A landscape with many peaks, sampled at points; each row gives a point and its height.
From any point a climber takes the steepest step (rise divided by distance) to one of its 4 nearest points. It stops when none of these is higher. Distance is the straight distance between rows; heights are no part of it.
Q_691 (h 530): -2  10  -19  -22  5  6  -1  -37  0  -2  48  -32  -7  -31  -11  -14  -33  20  -19  -20  25  -17  -18  -14  8  34  -7  -50  -1  -22  -30  31  21  31  -35
Q_343 (h 797): -12  -24  -60  -24  46  10  17  10  -30  -20  28  18  12  -17  -11  9  -55  4  26  12  24  -29  5  8  8  28  -8  60  47  -30  16  -21  48  48  -14
Q_921 (h 367): 44  -3  5  16  -31  -1  -4  -4  -22  -10  -47  32  -25  -17  -14  -1  -21  -42  43  1  2  -14  19  -3  -2  -34  3  18  23  16  -13  -36  -4  4  -19
Q_171 (h 394): 1  -18  -22  -6  23  31  39  2  -31  -12  25  -38  -49  -21  -9  -26  -50  -19  55  14  12  -42  -13  10  -35  -5  38  7  13  0  2  -32  -46  -1  31
Q_426 (h 434): -13  -8  -3  -11  -21  14  41  -4  -28  7  -10  -42  -34  -8  -39  -11  -49  -10  21  -2  24  -25  -11  23  -17  -23  11  -2  21  14  -2  -32  -5  5  -3
Q_876 (h 464): -2  -3  9  4  -54  -4  3  15  12  18  12  -31  -41  12  -11  -1  -11  13  1  1  12  8  -7  7  9  -7  -10  -18  -16  40  -20  4  -22  -31  -10
Q_367 (h 315): 33  29  58  16  -20  -10  11  58  18  -29  1  -62  -28  4  50  9  4  -15  37  22  -14  14  18  22  -25  -16  5  6  37  26  -16  -27  -6  -29  33
Q_97 (h 535): 14  14  60  45  -13  -22  24  -50  8  26  -29  24  44  -17  2  -65  18  -12  26  -40  -38  52  9  -37  -3  -6  -8  3  -39  15  58  -4  -42  -37  3
Q_752 (h 516): -8  6  -4  9  -46  -14  10  5  -6  36  -8  -11  -23  41  -51  24  1  -9  -55  47  17  16  -17  24  5  4  22  -50  22  1  -4  -22  19  -8  -37
Q_963 (h 539): -4  2  -7  13  -15  7  28  -16  -12  -20  -14  44  -4  11  -15  47  41  16  -46  50  26  -13  -15  22  -7  31  28  -65  9  -18  -20  14  50  16  -1
Q_701 (h 229): 25  21  -15  -17  -22  39  59  -27  -16  -47  20  -23  -26  -63  21  8  3  -26  7  8  -12  -17  -41  -1  -4  53  21  -19  24  7  -27  12  37  8  35
Q_316 (h 361): 56  9  28  49  -24  6  25  -25  -15  -14  -36  33  -47  6  -11  -53  -25  -22  13  12  49  45  -9  -10  -10  -9  19  -57  11  -30  -3  -54  -17  17  -10
Q_595 (h 681): -35  -29  -76  -27  59  -17  -19  -3  2  16  25  -4  -15  -7  -16  5  -55  8  26  -16  37  -14  22  22  -6  7  -14  24  16  -41  29  0  -16  38  -9
Q_382 (h 589): -14  -45  -21  -17  61  -28  13  -8  -9  -25  -31  27  4  0  -7  12  -53  -12  47  -33  46  -15  23  -22  -20  -2  -7  16  -18  1  4  4  -60  28  -18
Q_128 (h 207): 7  -2  -17  -20  62  -51  -14  -33  9  -10  -64  36  34  -4  5  -20  0  -56  2  -54  -19  -9  45  -22  -47  -32  13  49  -34  18  -11  23  -61  2  41
Q_357 (h 755): -21  26  -15  26  -9  -5  -30  18  10  21  4  24  62  33  -18  -46  18  33  8  -27  -17  -16  -11  -20  52  -47  12  -20  -63  38  22  13  9  -27  -31
Q_301 (h 275): -11  -17  -31  -1  89  -49  -17  -52  3  26  -34  38  39  5  12  -25  -26  15  29  -42  -9  -5  34  -16  -15  -15  1  29  -73  25  4  19  -59  -35  26
Q_971 (h 232): -24  -38  -4  5  40  -48  -22  -34  -7  17  28  8  26  23  -25  -33  -20  19  49  -50  13  -12  44  -17  4  -22  -4  0  -43  10  37  32  -61  -8  -10
Q_308 (h 304): 52  19  76  28  -39  32  -1  -52  3  27  4  -8  -5  17  59  -15  10  1  22  0  17  41  6  -18  -6  11  -6  -18  -27  28  -33  11  -25  -37  9
Q_878 (h 476): -15  -23  -48  11  -7  -14  -8  18  3  14  33  -20  -1  24  -38  -23  -37  7  11  -28  32  4  8  -28  7  -5  -13  -25  -15  -38  27  -9  -39  19  -56
Q_923 (h 368): 38  -21  -10  8  -1  13  -12  53  7  -56  -14  17  -30  -29  20  23  -1  -2  53  -9  -30  -15  -8  -14  7  -22  6  54  13  28  -31  -36  -23  2  55
Q_692 (h 240): 6  36  8  28  -51  18  18  -35  15  25  19  -38  -35  12  42  -30  -27  9  8  -19  34  19  -5  7  -5  7  -1  -42  -3  -4  -16  18  -43  13  4
Q_566 (h 623): -9  21  4  19  -15  -14  -2  -55  4  30  -4  6  4  4  -8  -48  -7  38  14  -25  -3  0  -12  -36  33  -14  -32  -30  -36  -3  -4  37  -29  -28  -20
Q_982 (h 581): 10  10  -9  9  -36  2  38  -12  -25  -17  -2  9  -3  22  -59  -3  2  -2  -35  51  39  23  -7  18  10  11  26  -24  36  -38  -2  -38  30  14  -20
Q_442 (h 159): 28  16  28  4  -26  33  36  -31  -6  14  30  -25  -41  -23  26  -8  -26  2  -2  10  -3  14  15  15  -43  -3  43  -30  21  0  -31  18  -27  3  49
Q_984 (h 550): -41  -14  -39  -5  35  -38  -51  -26  19  46  33  8  39  3  5  -6  -32  -3  -5  -30  2  -2  25  -4  15  3  -18  22  -6  -32  37  55  -19  25  -48
Q_217 (h 421): 34  -27  45  28  -69  -41  -31  11  18  32  -33  4  -10  51  20  13  32  22  -8  20  -6  22  5  -15  39  -25  -8  -10  -6  36  15  -27  -29  -62  1
Q_961 (h 191): -2  11  -44  -24  14  10  3  22  -12  -46  34  -22  -19  -66  2  9  -2  -2  -7  12  -50  -35  -26  -10  4  34  -14  34  41  16  -25  -9  64  5  6
Q_907 (h 377): -8  7  25  -5  -14  -5  21  -17  -10  -30  -13  25  -21  16  9  78  44  -11  -21  47  0  10  -3  27  -27  29  66  -52  24  11  -18  -9  27  26  47
Q_238 (h 374): -47  -8  -13  -3  64  0  -60  5  8  9  -2  11  75  -6  -7  -5  1  13  2  -31  -59  4  11  -10  2  -29  -41  54  -45  -8  24  -2  -5  0  4
Q_451 (h 327): 20  24  18  37  -36  46  54  -25  -30  -17  5  -41  -32  1  19  -48  -25  -26  29  60  27  -1  -21  37  -45  14  50  -25  0  -5  10  -36  -51  17  62
Q_420 (h 482): 18  -44  44  67  -76  -32  30  -34  -1  25  12  16  -7  40  15  -54  1  -26  31  -38  24  6  -23  -38  28  2  -7  -18  -2  -5  23  -9  -80  -6  6
Q_273 (h 515): -55  17  -24  22  35  -32  -40  -22  23  27  49  28  84  2  0  -29  13  23  1  -29  -23  -13  6  -9  28  9  -31  32  -54  -9  44  55  21  11  -40
Q_353 (h 524): 11  -17  6  -34  -3  29  -3  47  -26  1  9  -6  1  -3  -42  57  30  -31  -42  43  -26  -16  5  77  -27  15  45  24  38  31  35  -25  46  -27  17
Q_339 (h 305): 4  4  -25  -13  -6  1  -9  -7  8  -42  -4  16  -4  -62  -1  2  -12  -15  -7  14  -13  -13  -29  -25  8  12  -3  42  40  -20  -22  -12  67  31  -19
Q_957 (h 337): -4  -41  -83  -4  70  -32  -23  -13  -18  5  -6  27  5  -57  1  -44  -37  -29  -4  -48  -19  -14  29  -27  1  17  6  56  17  -56  7  28  -30  10  36
Q_61 (h 470): -14  -7  -51  -24  53  -19  -29  -3  -2  -13  -12  30  34  -58  -8  10  -15  -24  -2  -45  -36  -24  38  -19  16  4  -28  55  -3  -2  -12  11  -14  17  -20
Q_100 (h 349): -9  4  -22  -16  38  -4  2  -3  14  14  2  -13  8  -17  -14  -60  -21  10  4  -29  29  13  6  -26  -29  61  -46  -14  -8  -46  50  34  -23  40  -40
Q_896 (h 371): 1  10  -11  28  -22  15  45  15  3  -20  1  -29  -46  23  -12  -36  -46  -14  9  -3  46  24  -34  -4  -19  -10  5  -45  15  -11  26  -18  -20  -7  -5
Q_484 (h 407): -30  18  -30  -20  21  24  20  -32  19  -14  23  16  7  -1  3  -13  -14  0  -25  2  37  17  -20  -23  -15  61  -26  -15  -23  -43  -15  19  37  89  -11
Q_90 (h 270): 40  -31  38  2  -33  -9  -7  25  -8  3  -17  -3  -23  13  11  29  -12  -3  38  1  19  -5  34  26  -10  -47  -8  -2  25  46  -8  -65  -36  -36  -23
Q_486 (h 301): 4  -2  -2  23  -34  4  50  18  25  12  5  -11  -17  33  19  -51  -32  4  6  -35  49  28  -27  -55  -3  18  -20  -63  -32  -39  13  0  -48  18  35
Q_718 (h 380): -54  -1  -11  -12  87  -11  -59  17  16  -2  33  7  51  17  36  33  36  25  -49  -15  -54  -28  0  -11  23  13  -62  51  -42  -28  43  -9  12  -6  -19
Q_435 (h 651): -38  -4  -40  -4  52  0  -7  32  -6  -28  14  46  21  -2  12  34  -29  -6  -31  -27  -20  -15  37  -11  24  15  -35  71  23  -28  5  3  26  38  -46
Q_860 (h 206): 7  13  -6  -36  24  5  -2  17  17  -25  33  -19  19  -3  33  41  24  22  -34  11  -24  -39  -11  7  17  34  -32  10  18  14  -21  -6  47  -1  -27
Q_441 (h 224): 26  19  45  15  -25  22  14  -24  16  -12  -5  16  -29  7  79  37  38  0  5  47  -15  24  -3  19  -17  34  32  -47  12  -7  -42  7  6  5  43
Q_687 (h 195): -8  -14  -1  -20  80  11  -57  -22  -1  8  -11  -5  29  -51  29  -3  5  28  44  -37  -48  -17  17  -18  9  -4  -22  59  -25  -17  13  -14  -56  -33  19
Q_119 (h 445): -61  -17  -17  -25  79  -22  -84  -1  40  0  47  -3  77  30  17  21  16  44  -7  -2  -23  -21  28  18  43  -12  -41  39  -73  -5  32  12  18  2  -2
Q_794 (h 627): -38  29  5  44  23  -41  -35  -16  -3  5  9  17  71  -17  5  -35  37  23  -9  -28  -64  19  -31  -26  26  23  -17  -28  -84  29  14  40  29  13  -33
Q_800 (h 551): -42  2  -44  -58  5  17  47  23  -15  -13  34  -1  32  1  -42  40  16  -1  -34  22  2  -65  -7  49  10  24  33  66  37  -10  29  7  82  -8  4
Q_483 (h 405): -16  5  7  1  -18  -26  -9  -22  10  -3  -2  34  26  32  1  -14  19  -10  -63  -4  49  19  18  3  -4  28  -32  -8  -11  -33  1  15  25  81  -30
Q_117 (h 277): 10  -19  34  17  8  1  -32  -21  -3  8  -32  1  25  14  17  2  -4  4  55  -13  -12  -8  15  -38  0  -54  -32  10  -44  30  8  -7  -64  -25  12
Q_962 (h 308): -17  0  21  30  -48  -14  34  -27  -2  18  8  -29  -38  8  7  9  -14  2  -18  32  14  16  -23  21  -25  10  23  -61  13  33  -19  17  -11  -14  46
Q_253 (h 220): 6  4  17  7  27  -22  -28  -39  -6  19  -25  11  21  -33  1  -45  -45  -3  43  -54  -11  5  20  -27  -11  -20  -26  12  10  -18  13  24  -47  6  -17
Q_151 (h 182): 1  18  7  -4  60  8  -27  -19  19  22  24  -20  26  -10  30  -20  29  39  -12  -17  -29  -9  -8  -29  26  20  -27  -3  -22  1  3  22  23  -7  -34
Q_408 (h 395): -29  -6  -7  -64  22  49  -14  100  -6  0  -3  -33  -8  -3  -14  54  60  -30  -20  43  -24  -7  14  65  -20  -4  16  30  42  14  2  -10  19  -6  29
Q_9 (h 212): 14  -24  -18  -6  67  -5  -47  -45  -6  19  7  10  -14  -39  15  5  -35  11  50  -26  2  -27  42  4  11  -27  -21  20  -3  21  15  8  -23  -5  -3
Q_120 (h 508): -16  -5  -19  -6  7  0  -32  20  3  13  -11  0  1  17  6  28  -8  14  34  -26  21  -25  23  -17  7  -18  -21  14  -10  11  -14  -15  -25  12  -49
Q_926 (h 503): -4  20  26  4  3  18  -32  -23  33  -4  -6  35  4  28  38  25  64  41  -20  3  -8  1  -12  -43  8  16  -50  -42  -55  6  12  28  9  15  -17
Q_459 (h 385): -1  1  15  18  -16  -1  45  -8  -20  -2  22  -70  -35  -6  -5  -1  -21  -19  53  7  11  6  -10  42  -45  -20  47  13  30  49  -11  -10  -22  -20  30
Q_242 (h 483): -1  -3  -56  -4  -8  23  14  29  -14  -10  -12  4  2  -7  -60  10  -44  -21  21  4  22  -33  -12  -17  -19  -25  16  22  23  -1  12  -24  17  22  -19
Q_753 (h 468): 16  0  -12  32  -26  -5  1  -13  10  7  -16  21  -2  5  -5  -33  -15  -21  -23  -5  27  37  5  -23  -12  9  -24  -60  0  -33  -4  -10  -30  38  -27
Q_114 (h 309): -46  4  17  -40  68  24  -62  62  20  1  -1  38  59  44  2  26  38  14  -43  25  10  -4  19  18  24  -25  -39  53  -48  -20  11  -14  -18  26  -19
Q_230 (h 211): -20  -12  -39  -30  0  4  -10  -5  -6  -13  46  -32  -10  -21  2  29  -6  5  1  9  -9  -21  -27  -1  13  10  -11  25  40  18  -14  -7  50  18  -20
Q_649 (h 218): 20  26  41  61  -33  -11  30  20  3  -13  -26  -38  -32  20  27  18  24  -5  10  44  -13  16  -11  38  -23  7  55  -8  39  27  -22  -15  28  -41  36
Q_369 (h 419): -5  -3  -28  -26  5  12  -19  32  -11  -47  23  36  12  14  -27  65  0  -4  -60  -12  -15  -19  -8  7  22  21  -11  50  25  -1  -20  -13  90  2  -30
Q_516 (h 558): -4  -22  21  53  -36  0  42  -11  -24  42  16  21  27  4  30  -74  -5  15  44  -63  -8  -14  -21  -57  52  -10  17  -12  -54  -3  36  21  -47  -21  20
Q_569 (h 201): -3  0  -34  -38  27  22  -39  39  18  -42  27  -59  -6  -19  35  20  14  21  12  0  -41  -35  -13  -3  3  -14  -36  7  20  8  -2  10  22  -27  -6
Q_854 (h 525): 9  9  -23  10  -46  -22  14  20  2  -6  -1  29  -12  26  -38  -17  1  8  -60  0  51  25  -23  11  -5  -5  -7  -54  1  -25  12  10  -12  23  -28
Q_656 (h 184): -23  34  42  2  -17  -34  20  50  4  39  -15  -35  -37  20  13  54  60  -15  -35  48  -21  40  -14  38  -38  14  12  -65  7  19  7  20  45  -15  38
Q_350 (h 398): 24  -28  41  27  -66  -41  7  -48  -18  0  -28  21  -21  51  16  2  -30  -13  27  -16  36  23  2  -9  19  -13  -24  -36  38  12  8  -28  -16  -41  0
Q_287 (h 446): -14  -3  -1  -54  18  15  1  74  -28  -22  -29  -20  -21  -12  -7  53  9  -3  13  12  6  -37  11  36  -8  -30  36  20  35  33  -31  -18  9  -28  74
Q_229 (h 328): 6  21  25  -17  -12  -5  13  71  -4  13  -21  -32  -16  30  -6  38  84  -37  -50  33  -14  41  -19  45  -15  31  50  -23  30  34  21  -14  51  -36  16
Q_813 (h 329): 14  2  13  -2  14  9  -37  13  23  -19  13  20  11  24  -1  44  48  3  -63  7  3  -1  14  20  0  24  -28  15  19  -3  0  -5  65  19  -53
Q_416 (h 536): -45  -36  -40  -45  46  -5  -27  11  9  8  -31  65  14  28  -19  39  -12  4  -46  -26  43  11  43  11  13  -14  9  39  -47  -1  -33  3  -6  -10  -35
Q_216 (h 236): 46  10  48  32  -16  -7  -18  -42  -5  6  -17  7  -5  9  36  -21  5  -6  11  0  2  32  18  -22  -3  -24  -17  13  6  34  -23  -21  -22  -34  -9
Q_710 (h 171): 30  14  44  18  -29  -41  -20  -39  11  27  -41  27  -1  -5  8  -42  -2  -28  17  -28  2  44  19  -30  8  -24  -16  -9  11  -4  -8  -11  -19  6  -38
Q_804 (h 411): 15  11  50  16  6  10  19  -29  -24  18  12  4  37  -22  6  -74  -11  -1  40  -32  11  1  7  -9  4  -35  -4  9  4  -11  15  39  -59  -42  -13
Q_788 (h 251): 9  30  0  -1  -24  33  40  -51  -16  -4  11  -7  -35  -24  -1  3  -17  -20  6  55  15  10  -18  20  -42  8  43  -45  3  -36  -16  -9  -13  30  47
Q_67 (h 319): -37  -12  11  20  70  -19  -32  -12  5  -6  -43  10  45  38  -10  -3  8  -7  36  -30  -32  19  25  -18  -8  -30  -15  34  -80  30  17  -3  -48  3  29
Q_712 (h 520): -7  -13  -63  -14  43  -22  -23  -1  15  4  38  20  25  -40  17  -4  -48  3  0  -32  -19  -34  20  -26  25  37  -46  61  35  -55  10  -18  3  21  -39
Q_132 (h 408): 6  12  -12  -13  6  -11  -1  -21  13  -24  27  34  14  -10  -5  1  0  9  -50  -8  8  -8  -8  -11  5  25  -14  18  19  -2  10  16  58  46  -48
Q_130 (h 148): -21  -4  -6  4  -25  25  47  -37  -12  2  41  -3  -29  -35  -27  46  6  -22  -7  41  3  -6  -40  20  -52  32  38  -50  12  -3  3  26  -21  61  47
Q_740 (h 615): 17  -30  -60  -15  42  -7  35  22  -11  -51  6  31  -5  -29  -25  -14  -44  -26  50  -10  -15  -16  2  -13  20  -24  12  78  20  -48  1  -11  -4  45  17
Q_684 (h 238): 61  5  48  25  -24  10  8  21  14  -22  -16  -21  -52  0  35  -2  24  -21  18  41  -30  32  1  19  -17  3  15  1  39  26  -15  -52  22  -32  47
Q_990 (h 373): -13  1  -16  -14  37  -18  -22  -41  -17  33  18  -15  27  -36  10  -20  -22  28  16  -37  -14  7  21  -30  11  6  -28  8  -2  -10  14  34  -31  11  -43
Q_284 (h 375): 21  7  28  -7  -8  31  -3  -15  1  -33  -11  -22  -20  -26  19  21  2  4  0  21  -18  3  -19  7  -8  4  -7  -2  34  3  -24  -14  49  13  -6
Q_429 (h 273): 18  5  9  -9  15  -10  21  4  -8  13  -20  -30  10  -15  -15  -93  -34  -30  4  -42  8  27  19  -20  -42  22  -28  0  -7  -45  42  46  -58  13  -20
Q_873 (h 580): 14  24  27  23  -4  -9  -63  -8  14  25  -32  19  46  3  25  6  47  8  -34  -10  -16  22  11  -8  23  -36  -18  -10  -45  3  20  3  15  -9  -24
Q_195 (h 461): 18  23  11  25  -71  -30  -19  39  29  33  -28  44  -10  62  -9  17  49  27  -52  6  -8  27  -14  -14  56  -29  5  -34  -16  -4  -5  -10  15  -51  -15
Q_964 (h 430): 20  5  48  1  -15  40  1  -37  17  43  12  0  0  -1  14  -60  -26  25  24  -41  1  8  -9  -43  21  1  -3  -13  -10  21  -23  23  -45  -38  2
Q_334 (h 177): -33  34  28  -9  -3  -26  25  23  -1  1  -8  -33  -5  -17  -25  41  36  -22  -50  46  -17  22  -23  36  -15  30  31  -11  18  17  8  13  82  -35  28
Q_603 (h 231): 16  11  37  44  -44  -13  38  -36  2  -16  -31  -5  -24  20  30  6  10  -17  -6  55  1  33  16  27  -11  21  69  -59  11  -19  -27  -5  21  2  49
Q_279 (h 114): 14  3  46  2  -47  -44  -2  49  38  53  -23  -30  -53  40  24  29  52  8  -44  50  -10  44  -18  36  -5  8  30  -54  8  -6  9  -2  9  -44  50
Q_572 (h 406): 13  24  37  0  -17  18  -31  -31  20  10  -1  8  16  -25  20  -24  11  9  8  -46  -16  11  -1  -33  4  -21  -34  -36  -24  5  -13  24  -1  -7  -3
Q_449 (h 239): 19  -2  -20  6  41  26  20  3  -16  5  15  -37  -6  -51  -11  -26  -51  6  53  -30  14  -7  4  -22  -18  8  -31  10  20  -24  26  -2  -42  23  -29
Q_152 (h 801): 4  -18  29  31  -31  4  27  -35  -28  57  -17  1  24  -7  3  -87  -20  30  15  -46  31  31  -34  -38  8  -4  -34  -44  -35  -20  3  44  -83  6  1
Q_430 (h 511): -5  -23  2  -64  11  30  -17  64  22  -11  -12  -6  -19  21  -12  58  14  -1  -7  9  6  -22  8  26  -2  -17  23  45  18  23  -36  -32  7  -22  10
Q_819 (h 166): 11  16  19  -26  -21  29  2  39  22  -7  -16  -42  -10  5  28  45  59  -7  -35  36  -12  24  -14  19  -37  28  11  -13  38  24  -23  -2  45  -13  11
Q_168 (h 754): -32  15  -11  -16  -20  -4  39  20  -22  3  -27  -47  20  -41  -49  14  18  -12  -16  43  1  -47  -14  31  1  -27  64  20  6  5  7  12  43  -22  29
Q_830 (h 637): -6  3  -34  -18  -7  22  -6  46  -16  -40  -3  14  18  -4  -59  30  41  -6  9  52  -7  -38  -6  45  19  1  56  57  11  14  9  -16  70  -23  32
Q_583 (h 517): 6  -5  16  -18  -39  11  -17  61  15  18  9  15  7  50  -43  11  60  -4  -47  31  1  7  2  17  13  -23  3  0  2  25  7  -9  24  -43  -36
Q_781 (h 449): -29  19  -22  -6  30  -41  -7  -10  18  -4  20  5  35  14  3  -45  -17  -4  -32  -35  8  11  19  -10  -2  47  -41  -5  -3  -57  25  63  20  71  -50
Q_366 (h 401): 22  -24  17  -30  22  26  16  59  2  -26  -25  1  -48  9  46  47  7  -1  51  20  -15  -16  16  17  -8  -40  33  17  19  37  -19  -27  -25  -18  69
Q_965 (h 565): 9  24  10  5  -49  -2  -16  -13  15  22  -19  -2  -11  23  26  -11  26  20  -7  -7  17  19  -17  -14  11  -1  -8  -67  -29  36  -19  32  -3  -19  -9
Q_845 (h 230): -17  -38  -36  -4  95  -22  -13  -42  -12  51  24  41  46  -7  -30  -27  -7  20  59  -58  -19  0  16  17  11  -8  15  5  -72  25  49  9  -50  -32  52
Q_434 (h 334): 9  -9  26  -10  14  41  -26  -4  11  14  27  -57  -23  -18  33  -5  -4  38  39  -7  7  -20  24  -6  17  -18  -4  -6  -4  48  0  8  -23  -53  6
Q_670 (h 276): 13  25  -6  1  23  11  -62  -13  8  10  -24  -5  18  -31  1  -8  -4  -7  11  -37  -38  5  33  -31  -11  -25  -37  23  1  3  -4  15  3  1  -31
Q_65 (h 537): -6  -31  -21  -28  -14  -3  -7  28  -3  17  4  5  -4  16  -67  21  -31  6  -32  -13  34  12  21  20  1  -36  2  -1  -11  1  -23  -7  -2  12  -47
Q_509 (h 691): -20  -10  17  9  -14  -2  -65  29  16  30  -25  31  21  53  -27  18  31  39  -9  -24  13  -3  16  -8  22  -70  -20  5  -46  30  7  -11  -28  -26  -38
Q_983 (h 192): 52  -1  33  30  -35  31  38  -21  3  -46  2  -10  -29  -53  2  -31  -8  -32  41  39  -27  9  -18  6  -26  0  28  7  33  -5  -9  -17  23  10  19
Q_101 (h 370): 28  0  -10  22  -8  23  9  -41  26  -10  19  19  -41  -15  14  2  -10  -14  -19  28  35  15  -10  -9  -13  27  4  -55  23  -15  -5  5  -3  40  -8
Q_14 (h 518): 2  7  -17  -25  -4  -2  36  -24  11  -24  -2  -2  -11  -7  -5  23  9  4  -34  27  5  -7  -14  6  -15  48  4  -34  11  2  -29  9  45  59  -22
Q_147 (h 237): -22  -45  -6  -60  31  49  -32  81  9  -22  0  29  25  33  26  65  54  -8  -46  49  -28  -42  6  27  -6  13  -18  39  19  -9  -1  -22  15  20  17
Q_850 (h 557): -22  20  12  10  -23  -18  58  -16  -76  9  -43  -42  -27  -4  -22  4  56  -27  -38  78  21  0  -20  38  -31  18  83  -32  17  -47  11  7  35  -30  45
Q_774 (h 376): 1  16  62  31  -102  -24  27  -2  4  28  34  -29  -44  23  38  -38  -15  7  5  -24  4  -1  -26  -5  12  3  -16  -21  -17  28  -22  7  -57  -26  28
Q_110 (h 410): 8  12  28  10  -45  -20  14  24  -7  13  -23  -26  -48  -2  -26  29  -13  -16  -26  13  13  30  -8  43  -21  -17  38  -25  45  29  -23  -25  8  -42  -3
Q_268 (h 438): 13  6  -6  1  -36  6  30  21  -18  -59  -29  2  1  -11  -8  39  55  -7  -21  39  -17  -30  -40  23  4  19  37  18  29  21  -21  2  96  4  43
Q_173 (h 435): -19  -13  -14  34  -6  -32  -7  8  -13  -1  -30  28  15  29  -41  -18  -36  -16  -11  -49  4  1  19  -14  -11  -25  -35  12  -11  -17  3  -22  -46  19  -52
Q_934 (h 381): 11  -30  15  22  -68  -40  -13  -24  -6  22  -33  35  5  32  15  -7  -8  23  -4  -29  17  19  -28  -27  40  -34  -10  -34  -23  2  3  -12  -25  -30  -34
Q_236 (h 427): 21  16  46  23  -60  -25  -14  -39  15  36  -6  -14  -45  36  33  -10  -5  14  -4  22  22  39  -23  8  12  -24  11  -41  -5  16  -13  -11  -3  -33  6
Q_233 (h 814): 15  10  36  31  35  -7  0  -16  -7  38  2  18  40  -6  -8  -94  -16  24  29  -50  -37  35  0  -44  41  -19  10  -13  -55  -5  36  34  -36  -39  4
Q_947 (h 404): 24  5  10  11  -33  3  -16  -27  8  24  1  24  4  5  6  19  12  13  -3  -12  4  22  7  -30  6  16  -7  -63  -1  -21  -53  28  -4  9  3
Q_754 (h 356): 4  11  -13  -32  42  30  -41  32  3  -31  -6  0  0  -19  22  43  -15  9  20  0  -33  -31  9  -1  -12  -21  -7  37  -14  16  -24  -17  1  6  -2
Q_861 (h 213): 49  26  24  -11  -2  62  -12  7  -7  -24  17  -17  -29  -44  41  -11  -3  5  44  -6  -31  1  18  2  -24  -16  -29  31  9  17  -11  -15  -25  -36  15
Q_490 (h 504): -47  -8  -33  -33  25  39  -9  35  -3  4  33  47  22  10  -56  34  -6  -33  -47  25  34  -4  49  27  21  -1  16  71  13  -24  6  -22  37  19  -20
Q_911 (h 745): 25  9  -5  15  -10  -4  13  -7  3  -22  -1  21  -6  1  -33  30  7  -5  -32  43  5  -1  -1  25  13  -2  8  6  10  -3  -19  -27  44  19  -9
Q_909 (h 685): -11  35  3  19  -45  -16  -36  5  28  15  9  -3  -7  16  -11  7  36  53  -41  -18  -2  -14  -13  -31  22  -2  -21  -31  -26  15  -16  29  27  2  -23
Q_784 (h 54): 36  3  35  -22  -3  52  64  -17  -13  1  33  -11  -39  -16  20  -72  -45  7  16  3  34  26  -4  1  -22  17  3  -10  16  -5  -1  2  -71  13  8
Q_975 (h 790): -39  31  -5  12  -33  -13  -11  -13  9  7  21  -9  6  29  -19  -35  11  26  -11  -25  12  -1  -8  -39  25  6  -22  -39  -25  -16  -14  42  11  29  -39
Q_121 (h 363): -23  -7  10  14  -26  2  30  12  -14  7  18  -81  -25  -7  4  29  -31  0  24  7  8  -26  1  17  -21  -11  10  -6  44  46  -25  4  6  -25  -5
Q_256 (h 291): -16  -26  -10  -15  75  -7  -37  -2  22  10  -68  22  4  82  13  16  25  2  1  8  16  -3  21  -3  22  -44  -26  -7  -74  41  -12  -7  -53  -18  7
Q_548 (h 181): 34  13  -55  -16  47  42  11  -4  -27  -16  27  -22  -14  -54  1  -39  -47  11  36  -16  -3  -3  -10  -8  -23  53  -3  18  51  -57  17  -1  0  26  14
Q_534 (h 538): -19  -40  -26  -32  -21  -4  49  49  -6  -50  30  32  17  -24  -27  47  45  -7  -27  31  -36  -44  -45  3  40  23  43  47  4  -11  14  -3  67  2  49
Q_717 (h 481): -33  -40  -55  -27  -2  10  52  17  -19  -29  55  24  29  -5  0  42  -5  2  -30  0  -9  -64  -12  15  36  46  9  56  35  -5  10  -15  85  8  -3
Q_604 (h 497): 15  -26  -51  -16  3  21  4  23  -20  -57  18  9  -9  -43  -14  21  -26  9  60  6  -30  -51  -28  -12  22  -26  34  50  12  -23  -23  -9  5  7  49
Q_682 (h 153): 29  1  54  58  -60  -38  69  5  -13  3  -25  -40  -20  38  6  -20  4  -38  12  42  20  19  -10  33  -22  8  64  -5  55  25  6  -69  -7  -33  41
Q_203 (h 338): -36  1  -50  -6  87  -7  -66  -24  1  -5  13  25  52  -11  38  32  2  30  -9  -28  -64  -7  38  1  14  14  -39  50  -35  -33  26  12  -24  -1  5
Q_72 (h 378): 37  6  7  15  12  16  14  -11  7  -3  -33  -9  -8  -15  -9  -58  -36  -13  34  11  35  68  -1  -13  -28  17  -33  -26  2  -38  12  2  -41  28  -12
Q_94 (h 417): -35  7  -24  -23  -22  -11  47  8  -6  -3  14  -31  -11  13  -44  14  0  -22  -16  52  21  -12  -23  48  -4  8  17  -23  15  -12  0  20  81  20  -13
Q_702 (h 609): 6  -22  3  -27  -3  6  -45  36  28  8  -17  22  -3  20  -30  39  9  2  -12  -3  12  -1  32  15  -3  -53  -23  27  -18  15  -19  -15  -2  -16  -15
Q_19 (h 354): -3  22  -25  -10  -10  15  77  -16  -25  -41  0  -45  17  -36  -31  -2  6  -23  -6  53  -11  -28  -43  4  -17  39  15  -18  19  -24  9  15  59  51  12

For each start below, name the point where the climber stops.
Q_971: Q_343
Q_449: Q_343
Q_569: Q_357
Q_962: Q_975
Q_173: Q_357
Q_316: Q_911
Q_429: Q_911
Q_9: Q_343
Q_366: Q_357
Q_216: Q_975
Q_121: Q_975
Q_718: Q_357
Q_100: Q_343
Q_434: Q_975
Q_961: Q_911
